Each row is a point on a tangle of strands that fork, close into loops and nearly touch. The rows are in no order.
(in the rows, 128 means zero)
Two points are linked if the straight distance between their rows is under 120. Some points are linked to none.
z70: [ 95 101  88 124 182 138 136  94 156 145 162 124 133 111 116 123 116 138
 110  75  66 101 116]
z647: [131 143  77 138 132 170 149  99 148 139 161 126 103 166 137 215  87 149
  92 115 159 118 100]
z311: [120 174 100 125 154 142 154 119 130 114 132 137 116 171  79 211 139 116
 123 146 197 112  51]
z368: [126  88 107 131  77 163 117 136  88 128 146 106 133 115 152 166  86 104
 163 101 104 140 216]
z164: [131 117 141  95 112 121 128 168  70  81  57 107 133 121 149  65 191 138
 108 138 141 139 158]
z848: [119  90  94 155 113 178  90 124 123 167 164 114 130 100 107 123 116 111
 101  57  74 129 181]
z560: [163 124 106 127  94 140 161 121 168 126 135 105 113 115 168 138 101 158
 103  85 113 103 137]
z963: [116 131 129  92 122 156 107 164 140  90  99  78 125 140 170 171 126 178
 166  97 106  64 148]
z600: [122 145 171 100 127 142 105 189 148  94  91  99 141 139 142  77 178 160
  91 111 199 151 173]
z724: [149 132 162 130 189 112 152 141 144 136 101 142 127 138  88  90 158 100
 133 164 173 160  87]
z707: [146  96 105  99  94  91 116 128  84  86 169 105 108 110 136  91 145  85
 147 151  81 119 163]
z85: [148 137 162 118 118 120 116 138 121  77 145  87 123 109 147  53 141 127
 133 131 156 132 140]
z362: [156 106 109 161 160 184 114 115 158 168 213 154 129 182  93 149 137 130
  71 126 141 139 109]
z418: [156 159 193 167 162  70 133 150 121 112  59 145 188 140  82 130 124  98
 142 141 171 140 122]
z112: [136  73 117 136 139  78 153 107  88 131 110 101 144 130 171  93  91 138
 145 165  85 161 164]
z884: [146 135 115 170 158 159 119 120 182 142 161 140  99 177 105 152 164 158
  62 107 169 117  89]
z634: [135  82  86 156  92  77 115 122 119 160 150  89 153  72 148  72  58 104
 115  97  74 165 152]
z672: [118 147 161 156 163 126 154 104 124 133  61 147 202 161  92 165 133 117
 128 137 177 117 116]
z926: [137 147 197 144 107 121 106 145 122 116  55 158 142 140 107 189 108 152
 129 137 122  99 123]
z571: [170 102 108 136  54 168 125 162  89 119 167 101 118  97 126 134  77  82
 143 101 116 183 177]
z388: [188 114  97  99 138 145 146 119 154 153 172 121  93 119 121  89 137  72
 104 170 127 134 103]
z506: [148 184 130 131 149 131 125 132 152 129 130 159 107 144  65 158 171  93
 123 164 193 111  57]
z732: [184  77 126 131 159 168 129 125 120 128 147 104 108 145 109  88 164 101
  88 153 115 145 136]
z992: [ 95 140  90 153 139 142 154  68 118 112 113 134 108 113 121 161 149 138
 136 116 135 102  94]
z136: [108 179 147 121 116  97 120 140 129 107 106 160 133 141 110 130 158 103
 185 154 173 138 118]
z309: [149 159 115  97 130 123 138 138 180 131 149 107 113 175 127 128 166  92
 125 141 179 112 129]
z434: [158  75 117 137 107  75 141 115 103 117 165 110 139 102 153  76  89 101
 138 130  73 142 136]
z778: [136 110 164 134 140 141 136 132 118 156 179 178 137 155 109 153 128 101
 157 160 133 147 132]
z898: [134 158 113 146 154 194 154 100 124 129 159 124 121 180 116 181 108 135
 138 150 186 140 102]
z762: [174 112 153 108  75  99 117 155  93 162 163 134 120 139 166  79 125  98
 134 193 146 185 153]
z235: [139 100  67 141 146 147 164 114 144 157 194 136 136 105  95 109  90  92
 122  65  83 145 115]
z896: [131 155 152 110  84  98 123 167 107 129  83 158 111 124 139  97 185 128
 163 148 176 164 139]
z998: [153  89 109 140 104 145 122  80 118 193 144 152 136  97 127 127 123  71
  84 195 137 133 133]
z621: [184  81 151 156 114 157 150 124 131 110 200 117 145 126 111 110  99  99
 117  84 108 143 146]
z514: [128 115 132 111 141 120 143 144 152 150 129 190 114 176  92 188 133 121
 111 158 119 122 109]
z424: [148  96  99 148  96 124 146  95 132 178 173 154 146  99 145 107 154  87
  96 126 140 140 137]
z526: [109 137 122 138 170 173 160  82 137 156 125 155 116 120 129 133  92 182
  88 135 127 158  76]
z774: [ 67 170 125  97 115  81  91 139 126 127 127 139 123 131 142  99 131 111
 181 152 127 118 151]
z224: [158 152 159 109 116 154 110 166 161  97 110  95 122 181 122 124 180 129
  97 134 208 124 154]
z50: [125  88 149 104 100 108 112 158  80  88  70  83 152 115 177  95 146 152
 119 139  94 121 180]
z671: [ 95 135 106 125 130 126 113  85 117 179 115 144 107 113 141 116  93 120
 137 195 123 164 125]
z15: [119 157 105 102 131  49 165 121 164 126  62 146 136 118 122 143 147 121
 121 125 124  88  87]
z379: [ 46 147 113  98 183 101 165 101 127 132 109 131 153 124 127 188  79 146
 138 115 106  94  82]
z969: [109 126  92 125  95 124 116 104 129 138 164 158  97  94 145 157  98 115
 166 109  94 133 143]
z648: [103 140 178  64 128 112  89 210 105  79 105 101 131  98 169  91 139 188
 161 118  90 108 135]
z306: [119 160 153 142 188 132 152 115 151 145  87 159 130 144  85 115 113 159
 101 151 160 149  75]
z596: [135 144 135 128 158  66 136 111 153 114 124 132 120 122 112  58 172 106
 136 149 150 119  80]
z29: [ 99 112 121 139 138 140 151 120 126 173 145 132 150 111 181  96  88 153
 148  99 103 171 172]
z790: [103 108 105 140  86  95 100 124 109 163 160 167 115  77 162  99 152 129
 151 123  86 125 149]
z141: [ 85 127 116 114  84  43  91 136 109 142 132 124 124  96 179  82 126 133
 173 142  99 124 157]
z10: [173 124  75 139 145 205 159 135 124 143 170 109 105 182 121 164 153 111
 131 139 175 162 120]
z800: [ 64 121 119 121 145 129 125 103 119 114 137 126 147 114 140 218 103 147
 176 105 108  64 116]
z981: [ 98 127  97 152 177 193 114  85 155 143 165 103 134 145 113 127  85 160
  92  96  97 109 134]
z129: [111 175 166 139 158 133  99 136 154  99  77 109 140 131 107 113 141 162
 131 115 144  99 127]
z444: [136  65  83 152  93 143 106 112  90 145 141  97 131  61 115  93 104 105
 113  82  55 152 173]
z196: [101 143 141  80 120 147  75 189 139  92 138  93 129 147 133  93 181 156
  95  92 147 113 182]
z659: [ 69 183 132 130 146 153  97 140 153 136 115 140 118 180 117 206 111 171
 148 122 138 113 112]
z440: [ 94 170 138 120 152 123 109 119  95  89  71 126 117 121  99 158 124 126
 181 159  94 104 102]
z140: [138 110 139 100 100 111 119 167  75 109 102 135  89 123 136  97 175 127
 136 173 126 152 140]
z561: [181  94  93 150 101 192 156 124 101 148 150 112 116 111 145 115  99  88
 122 119 129 200 158]
z999: [143 173 151 150 134 104 122 158 169 116  80 175 119 127  73 153 178 131
 118 114 167 115  86]
z471: [114 125  96 130 132 191  90 124 131 103 134  65 113 148 149 155 138 159
 139  80 107  91 167]
z795: [128 120 140 152 156 137 183  79 115 119  98 115 168 158 125 130 142 100
 151 148 156 139 130]
z579: [109 152 101 168 140 170  99  95 142  89 169  97 134 175 118 175 153 153
 125  81 131  83 129]
z150: [ 58  93 115 116 104  93  83 123  96 144 117  93 166  83 202 122 108 135
 181 127  79 112 184]
z142: [160 110 103 173 105 158 147 103 130 141 186 110 163  93  78 124  58  72
 117  69 116 156 114]
z802: [ 85 123 115 142 154 116 200 101 138 168 118 149 146 115 173 115  85 170
 120 113 119 166  99]
z80: [124 117 160 116 131  41 130 150 128  99 136 106 137 114 144  41 153 129
 153 136 125 138 110]
z588: [169 121 166 158 144 147 131 111 136 136 160 151 128 131 102  86 186 115
 123 164 186 143 105]
z228: [154 141 167 114  81 118  99 131 139 161 140 155 106 133 147 100 112 115
 107 190 134 136 144]
z445: [139 139 207 148 154  85 108 156  86  74  59 132 172 131  80 112 161 112
 153 130 128 120 134]
z422: [110 179 187  80 140 109  75 206 144  96  69  91 141 132 126 117 133 159
 150 117 128  93 136]
z972: [132 156  72  97 131 111 159  98 156 141 169 140 107 128 136 129 132  68
 132 161 158 127 103]
z860: [ 96 171 128 135 124 163 130 110 130 137 139 172 109 143 126 233  87 185
 115 118 160 106  86]
z536: [ 89 191 109 159 156 146  85 132 132 108  85 125 118 143  92 197 144 182
 130  96 133  68  72]
z619: [137 136 132 109 128 132 134 135 185 111  98  99 122 133 163 156 130 176
 122  87 118  58 105]
z321: [ 88  81 123 119 114 113 110 117 101 133  63 103 144 104 175 136 137 149
 141 141  70  99 177]
z681: [155 125 127 166  99 194  97 105 126 139 193 127 118 163 115 174  95 116
 122 107 134 137 166]
z756: [133 110 152 140 143 168 119 101 139 171 199 178 113 142  95 125  97 121
  95 157 107 141 133]
z635: [139 115  89 125 102  92 168 117 127 141 180 168  88 100 153 139 108 121
 134 126  87 143  86]
z167: [143 116 147 146 134 164 117  81 130 157 127 147 143 141  93 126 161 100
  87 196 160 122 131]
z376: [145  90 137 116 128 146 131 184 126 100 172 103 130 117 151  57 145 144
 118  52 128 166 189]
z932: [194  96 156 128 121 138 165 122 168 100 156  99 121 138 149 110 107 131
  99 114 130 123 118]
z954: [118 111 158 117 116 134 116 134 125 128 150 118 147 127 158  76 130 144
 137 119 126 146 176]
z255: [120 112  60 106 150 120 187  85 127 154 162 146 113 104 131 135 100 100
 126 145 126 160  93]
z759: [183 104 113 133  80 111 123 145 125 161 172 135 110  91 142  62 140  93
 107 131 131 175 152]
z194: [142 167 135 133 141 111  99 176 147 104  40 126 117 141  69 131 172 143
 113 109 142  97 134]
z347: [143 116 124 118 147  86 167 137 136 132  70 166  98 138  95 149 138 115
 108 153  97 122  73]
z77: [113 135 191 136 107 120  93 151  97 106 107 131 107  95 145  60 140 197
 137 147 112 154 115]
z991: [144 146 180 119  99 108 111 167 173 144 100 156  87 120 148  97 135 162
  81 145 139 119 125]
z540: [ 76 186 127  88 149  70 145 125 160 123  85 145 133 104 126 157  92 144
 146 128 127  97  73]
z753: [138  89 109 125 133 106 183  98 102 114 109 121 141 151 170 137 117  93
 167 153 118 153 143]
z927: [167  96  85 167 138 188 196 109 118 145 174 116 146 150 139 155 112 111
 128  98 144 166 139]
z895: [ 81 167 119 124 160  65 156 139 112 145  62 184 163 127  73 189 140 110
 147 112 156 120  87]
z780: [112 180 157 135 132  87 129 135 141 124  38 141 153 112 136 192  82 154
 127 126 124  86  91]
z258: [178  79 113  86 113 147 112 145  87 100 173 103 114 119 116  91 158  89
  99 130  97 147 180]
z868: [ 96 105 115 145 152 140 137  97 144 120 166 117 172 163 138 204 111 159
 132  93 119  79 139]
z777: [ 83 152 165 104 100 151  79 162 107 123 107 123 114  90 166 107 159 192
 157 111 103 104 139]
z13: [122 152 187 121 100  97  91 154  97  85  65 128 119 119 121 150 107 152
 164 166  98 109 119]

A tip is a point with one link. Name the tips that can be reached along the links from each point below, in the order of the rows.
z560 -> z884, z981, z440
z659 -> z368, z536, z77
z255 -> z848, z196, z445
z998 -> z376, z991

A fork is a point with three links, a tip a point with one. Leave the first point through the second and follow the links. Name the first fork or tip that comes.
z898; z311 -> z77
z77; z777 -> z898
z579; z471 -> z981
z932; z560 -> z540

Name the points in between on the shortest way along the links from the first point to the second, in order.
z600; z150 -> z224 > z309 > z972 > z255 > z635 > z969 > z790 > z141
z29; z759 -> z802 > z526 > z306 > z724 > z588 > z167 > z998 > z424
z10; z77 -> z898 > z311 > z506 > z999 > z194 > z129 > z422 > z648 > z777
z756; z235 -> z778 > z514 > z347 > z15 > z540 > z379 > z800 > z868 > z579 > z471 > z963 > z619 > z560 > z932 > z621 > z142
z228; z954 -> z762 > z759 > z424 > z998 > z167 > z588 > z724 > z596 > z80 > z85
z732; z140 -> z388 > z972 > z255 > z635 > z969 > z790 > z141 > z774 > z136 > z896
